Points, in no order, along strands that fork, close into loops and pass close to each other.
Two points are linked if the straight distance between their rows is under 62.1.
k496: [ 14  21   6 -40   7 -33 -27  30 -21   8   5 -21 -31  15  29 -12 -10  10
   4  -7  15  -4 -10]
k364: [-36   0  34  18 -11 -15   4  -9   7  -2  -8  25  24   5 -32 -20 -26  15
  -1  36  27   4   1]
k974: [  4  18  -6 -43  19 -14 -25  13  -6  -7  14 -31 -28   1  30   9   7   2
  10  -5  -2  -8 -26]
k915: [ 39  14 -37 -43  13 -43 -11  12 -23  25  13 -40  -8   3  32  -2 -17  -9
 -29 -14 -21  -9 -22]
k126: [-22  14  44 -36 -24   4  -6 -10  21 -15  14 -17   8   2  13  11  50 -16
  13 -36 -19   0 -44]
k681: [ -4  12  38  -6 -23 -21  -9  39 -22  22 -17  12  -8  19   4 -29 -12   6
  -3   2  36  17   4]
k95: [  8 -18  28  44  -6  30  25 -12 -14   1 -20  21 -15  13 -13 -46  19  -1
 -16 -31  -4  30  26]
k865: [-13   9  -2  -6 -28 -11  -2 -18  16   8   0 -15  54 -10 -24   5 -23 -21
 -24  28 -17  -7  11]
k716: [  2  -4  -3  34  23  14  15   0  -7  10 -14  31   6   9 -20 -43 -32  15
  26  -6  34   2   9]
k926: [ 29  17 -48  -8  38 -31 -23  19 -19  17  -4 -12 -18   6   8 -15 -44  10
  12   4  20 -11 -11]
k313: [-20  12 -24 -62  16 -13  -9  -5   6   6  13 -16  18 -18  20  59  31 -25
  17  -1 -16 -19 -33]
k168: [ 16  14 -24 -18   5 -22 -16   9   2  10   3 -32  -6  -8   6 -11 -21   0
  -5   2  -4  -9  -7]
k47: [-16  34 -21 -41   9 -37 -11  -5   4  17   9 -26  32 -31  -5  35 -12 -11
   4  36 -20  -7 -10]
k487: [ 19 -38 -52   8  10   2  17  14 -11  23 -12  32  -8   5   0  24 -16 -18
  -9   0  25 -12  10]
k10: [  0  11  49  17 -44   4   5  13  12  20  -3 -23  -5  -1   6 -27  44   5
 -17 -29 -17  18  -2]
k943: [ 26  -3 -11  29   9  25  -5 -12   8 -24   4 -16 -19   4   2 -35   7   7
   1 -19 -13  11  18]
k274: [-21   9  28  -7 -48 -14   0  -1  21  13   4 -15  40  -3  -9  -6  -6 -10
 -25   7 -16  -2   1]
k660: [-24  12  56 -13 -40  -8   1   6  11  -1   1  -2   6   0   5  -8  26  -1
  -1  -2  -2   9 -15]
k341: [ 23 -22  -3  46   9  33  20 -15  -3  -5  -3  22   0  15 -14 -45   6  -1
  -3 -24   0  19  33]
k818: [-16  17  45  10 -30 -30  -5  27  -4  18 -17   9  10  11  -8 -36 -21  16
  -9  11  27  13   3]
k618: [-18   3  23  19  27   6   7   8 -14  -4 -12  40 -20  12 -13 -26 -22  26
  32   1  41   7   6]
k139: [-26  29  50   2 -12  -7 -15  10   3 -16  -2 -13 -23   3   2 -26   6  35
   9   6  11  14 -14]
k367: [ -7   0  53  32 -39  17  15 -10   7   0  -3  -8  -1   2   6 -31  53   3
 -28 -33 -23  23  11]
k232: [-16 -10  28  26 -14   6  14 -11   2   4 -10  24  15   9 -27 -28 -14   7
  -8  12  13  12  11]
k977: [  0 -17 -54  37  17  13   0 -18  14 -12  -4  12  23  -5 -18  31  -7  20
  15   8  -1 -15  30]
k901: [-10  22  33 -17  -7  16  -8 -21  24 -36  15 -31  -9  -6  17  12  46   3
  24 -28 -34  -2 -28]
k964: [  3 -37  -5  12  10  42  20  -2  -3 -22  -4  35 -30  -5   7  51  33  -1
  14  -8  -3  -1  10]
k96: [  8  -9  -8  14  -8 -14   2  20 -14  31 -19  28  20  14 -22 -43 -42 -10
 -10   1  36   6  16]
k360: [ -5 -13  32  -7  -5  37  13   3  -4 -22   1  15 -30  -7  24  13  37 -16
   7 -21  -9   4  -6]
k131: [-39  34  53 -12 -11 -20 -13   1  11 -15   9 -14  -1  -2   1  -3  -1  28
  15  29   6  -2 -23]
k169: [ -3 -29  13  -6   7  44  14   4  -6 -16   8  32 -34 -13  21  50  46 -18
  14 -17 -12  -4  -8]
k733: [  1  15  10  38 -24 -17  -3   8  10  17 -17 -11  31  10 -19 -48 -38  13
  -7   8  12   4   8]
k768: [ 49  -6 -61 -15  25  -2  -1  -6  -8   1  23 -33 -29  -3  30   7   2  -8
 -14 -19 -25 -16 -12]
k278: [ 17  18 -50  -6  18 -21  -9 -17   3   8   8 -34  22 -21 -12  14 -22   0
  -4  22 -22  -6  11]
k933: [-23  -1   6  29   2   9   0 -30  23 -29   8   7  28  -8 -27   6  -3  17
   1  30 -13  -4  14]
k357: [  2 -40 -16   0  -4  18  16  12 -13  15 -12  40  -5   2  -3  30  -9 -22
 -11   6  25  -3  12]
k166: [ -8 -12  50  13 -30  23  19 -15   3 -17   3  11  10   2  -3  -9  34  -9
 -14 -15 -22  21   9]
k654: [  9  29 -50 -15  24 -25  -3 -13   3  16   7 -34  35 -30  -4  44  -6  -4
  -8  27 -27  -6   2]
k7: [ 26 -29 -60   0  10  -1  15   1  -9  24   1   8  -6   0  12  38  -3 -16
 -18   2  -1 -19   6]
k358: [ 56   6 -64 -23  40 -26  -1   4 -18  18  18 -36 -23  -1  29   5 -19   0
 -24 -11 -20 -14 -20]
k71: [-13 -20   0  48   7  26   8 -33  19 -29   3  24  25   3 -24   0   5  22
  -1  14  -8   2  31]
k742: [ -6  16 -32 -51  11 -11 -10 -29  11   0  21 -33  38 -14  16  56  45 -34
   7 -16 -40  -8 -46]
k450: [-14   9  13 -18   4  18  -8 -21  19 -38  21 -13  -7 -14  12  38  38  -1
  27  -4 -28 -13 -15]
k761: [-13  -3  15   6 -10  18   2 -19  18 -22  11   1  17  -5 -12  19  10  -1
  -3  12 -16  -3   7]
k111: [ 11  34  -9  -8   0 -35 -23  11   4  10  -5 -42  12  -7  -3 -22 -34   3
  -5  14  -9  -2  -5]
k597: [ -6  15 -12 -51  14 -12 -16   1  -1  -3  14 -22   3 -12  20  34  13 -14
   9   0 -16 -14 -27]
k176: [ 17 -23 -37  -7 -11  -2   9   0   0  12   3   6  20  -2  -6  23  -6 -28
 -26  10  -3 -10  15]
k406: [-25  13  47  13 -43  -8   1  -5  16  -4   0 -14  22  -3 -12 -21   9   9
 -19   5  -9   6   1]
k502: [  6 -21 -51  12  13   7   8  -9  12  -6  -7   9  -3 -10  -1  49   7   7
  14  11  -6 -14  17]
k222: [-13   5 -25 -23 -13 -25   3  -1   3  26  -2  -8  45 -14 -19  26 -26 -25
 -22  32  -9 -14   8]
k565: [-48  39  37 -22 -16 -20 -13  -8  17 -15   8 -30  28 -13  -9   8   1  12
   7  30 -15  -8 -20]
k309: [ 16  18 -25 -60  12 -54 -22  21 -24  26  15 -30  10   4  33  15  -8 -17
 -21  -2 -10  -9 -28]
k447: [ 25  -3 -47 -11  20 -19 -12  10 -13  16  -1 -15 -13   0  10  -2 -25  -6
  -8   6   4 -10  -3]
k318: [ 12  27  -5  20 -21 -34 -20  10   7  17 -11 -39  27   2 -18 -39 -39   2
 -13   4  -7   0   1]
k948: [ 13   3  -7 -11   8 -14 -12  31 -19   8 -15  11 -22  17   1 -27 -32   4
   9   2  33   5   3]
k429: [ 13 -26 -13 -32  -2  14  11  12 -11   3   5   9 -17   2  25  37  17 -30
  -5 -16   0 -12 -18]
k760: [ -4   9  21  49 -12 -13  10  10   0  19 -18   7  16  11 -24 -68 -29  17
   0  -3  21  13  10]
k513: [-14  -2 -37  -5   1 -16  -2  -1   0  23 -10  13  31 -12 -22  26 -32 -11
  -8  38  10 -14  12]
k451: [-13  -6  22  50   2   4  20 -14  -2  10  -5  24  22  13 -29 -56 -31  21
  15   2  22  17  14]
k142: [ -5  -7   9  -9 -25 -10   0  14   2  12  -9  17  13   9  -9  -8 -23 -12
 -18  15  18   8   8]
k215: [  8 -13  13   8 -28  -7   9  23  -8  31 -12  21  19  14 -20 -27 -27 -20
 -24   8  24  13  16]
k342: [ 11 -23  -2 -38   3  24   8   7 -10  -8  19   7 -24  -1  41  40  44 -33
   3 -36 -10  -3 -35]
k265: [-11  13  37   2   0   1  -3  12  -7 -10  -7  -3 -31  10   5 -30   8  18
  10 -10  10  12   1]
k175: [ -6 -16   5  47  17  29   8 -25  10 -21  -2  23  -4   4 -25 -22  -5  20
  12   4   6   8  16]
k555: [-23  -6  59  -1 -16  28  17  -6  -1 -18  -2  19 -20  -6   2   2  33  -2
   2 -13  -8  10  -3]
k939: [-32  12  48 -27 -30   2  -1 -11  20 -19  13  -6  16  -6   7  15  28  -4
   8  -7 -17   0 -24]
k573: [-19  -1  52  16  13  18  13  -3 -13 -14 -18  20 -42   9  -7 -28  12  23
  14  -4  18  20   1]
k809: [ 17 -34 -39  21   8  26  13  -7   3 -11  -1  16 -16  -1  10  47  15  -2
   0  -9  -8  -9  18]
k452: [ -4 -12 -20  -1  24   9   0  10  -3 -10 -12  16 -28  -1   0  17  -6  14
  21  11  25  -8   3]
k18: [-26 -20  51  24   2  37  19 -20  -1 -21  -1  36 -18  -2 -10   1  26   9
   2   4  -5  17   5]
k42: [ 26 -37 -51 -21   5  11  18  12 -15  15   6  14 -12  -2  23  47  10 -33
 -25 -12   0 -14  -3]
k36: [  9  18  30  -9 -46 -15 -13  21  17  22   3 -32   4   4  15 -18  30  -2
 -19 -33  -9   7 -17]
k56: [ 18 -34 -18  45  11  46  18 -18  -3  -4  -8  40  -4  11 -15 -13  10  -1
  -2 -17   7  12  34]
k862: [-14 -29  -5  21   2  18  18  -3 -10  12 -14  48   6   8 -24   6 -15  -6
   8   8  36  -2  13]
k717: [ 28   7   3 -13 -24 -12  -8  14   3  13   9 -41 -12  -1  24 -22  17  -6
 -19 -37 -17   0  -9]
k586: [-11  -7  26   6  30  23  10   9 -21  -7 -21  40 -45  15   2 -14  -2  13
  28  -5  34  11   4]
k576: [  2  41 -27  -4  25 -34 -25  -8   4   3  -1 -44  19 -24 -14  -5 -33  11
   9  34 -18  -4  -1]
k625: [ -5 -20  42  34   7  37  30 -18  -8 -12  -7  29 -18   4 -13 -24  26  -3
  -4 -15  -3  23  23]
k520: [ 40  -5 -53   6  28  16  -5 -14   4 -17  18 -21 -24  -9  22  19  17  -3
   4 -19 -28 -12   8]
k693: [ -5 -21 -30  56  22  27   3 -28  18 -34   2  27  17   3 -20  17   7  31
  16   7  -2  -8  36]
k99: [ 39   9 -27   0  27 -23 -17  27 -17  17  -5  -3 -25  15   7 -44 -44   7
  10 -14  30   5  -8]
k519: [ -7 -17 -18   7  -7   0   8   0   2  11 -12  25  23  -5 -22   6 -30 -12
  -3  27  20 -10  14]
k535: [-11   3  15 -25  -1 -17  -9  34 -29  12  -7  31  -9  22   3  -7 -27   7
   9  12  44   8   8]
k992: [ 37  -6 -34  17  11  23  -9 -16   8 -27  18 -22  -7  -1  12  -4  16   1
  -3 -17 -25  -1  18]
k132: [ 13 -22 -24 -22  19  25   9  -1  -2 -18  18   5 -25  -6  41  60  48 -22
  13 -27 -22 -19 -26]
k171: [-38  36   5 -31  -1 -29 -13  -7   4  -1   3 -16  31 -20 -16  26 -11   3
   6  43  -5 -12 -12]
k422: [ 16  27  -4 -56  -4 -53 -34  29 -22  22  13 -37  -5  13  33  -2 -12   0
  -4  -2   1  -3 -20]
k237: [ -5 -11 -14 -22   5  21  -2 -12  13 -19  19   3   0 -14  16  57  38 -18
  17  -6 -21 -16 -18]
k699: [ 12   5 -19  18  23  15  -7   0   1  -9  -7  -1 -25   5  -6 -17 -17  19
  25   1  11  -2   6]
k440: [  2   3  10  41  28  21  -1 -15   3 -22  -8   3 -23  11 -17 -41  -7  31
  24 -10   8  13   5]
k339: [ 35  -3  -7   8  -5   6  -2   5   7   1   2 -31 -18   5  18 -31  -1  -3
  -9 -25 -12  11   7]
k659: [-20  -4   8   3   7  15  -1  -9   6 -16  -7  14  -7  -9 -12  19  -3   8
   9  19   9  -5  -1]
k380: [-38   7  45  -7 -24 -21  -7  16  -5   2  -7  22  14  10 -18 -14 -21  13
  -8  34  34   5   1]

A fork is a point with three links, a tip a point with one. Leave the first point through the second and follow the links. Name the first fork or tip that comes.
k654; k47 => k451
k742; k313 => k555
k768; k358 => k742
k901; k126 => k519
k618; k586 => k111
k126; k901 => k7
k933; k761 => k71

How many points has the smallest loop of links through each point below? Write none if it is on no loop.
k222 => 20
k278 => 18
k760 => 16
k659 => 8
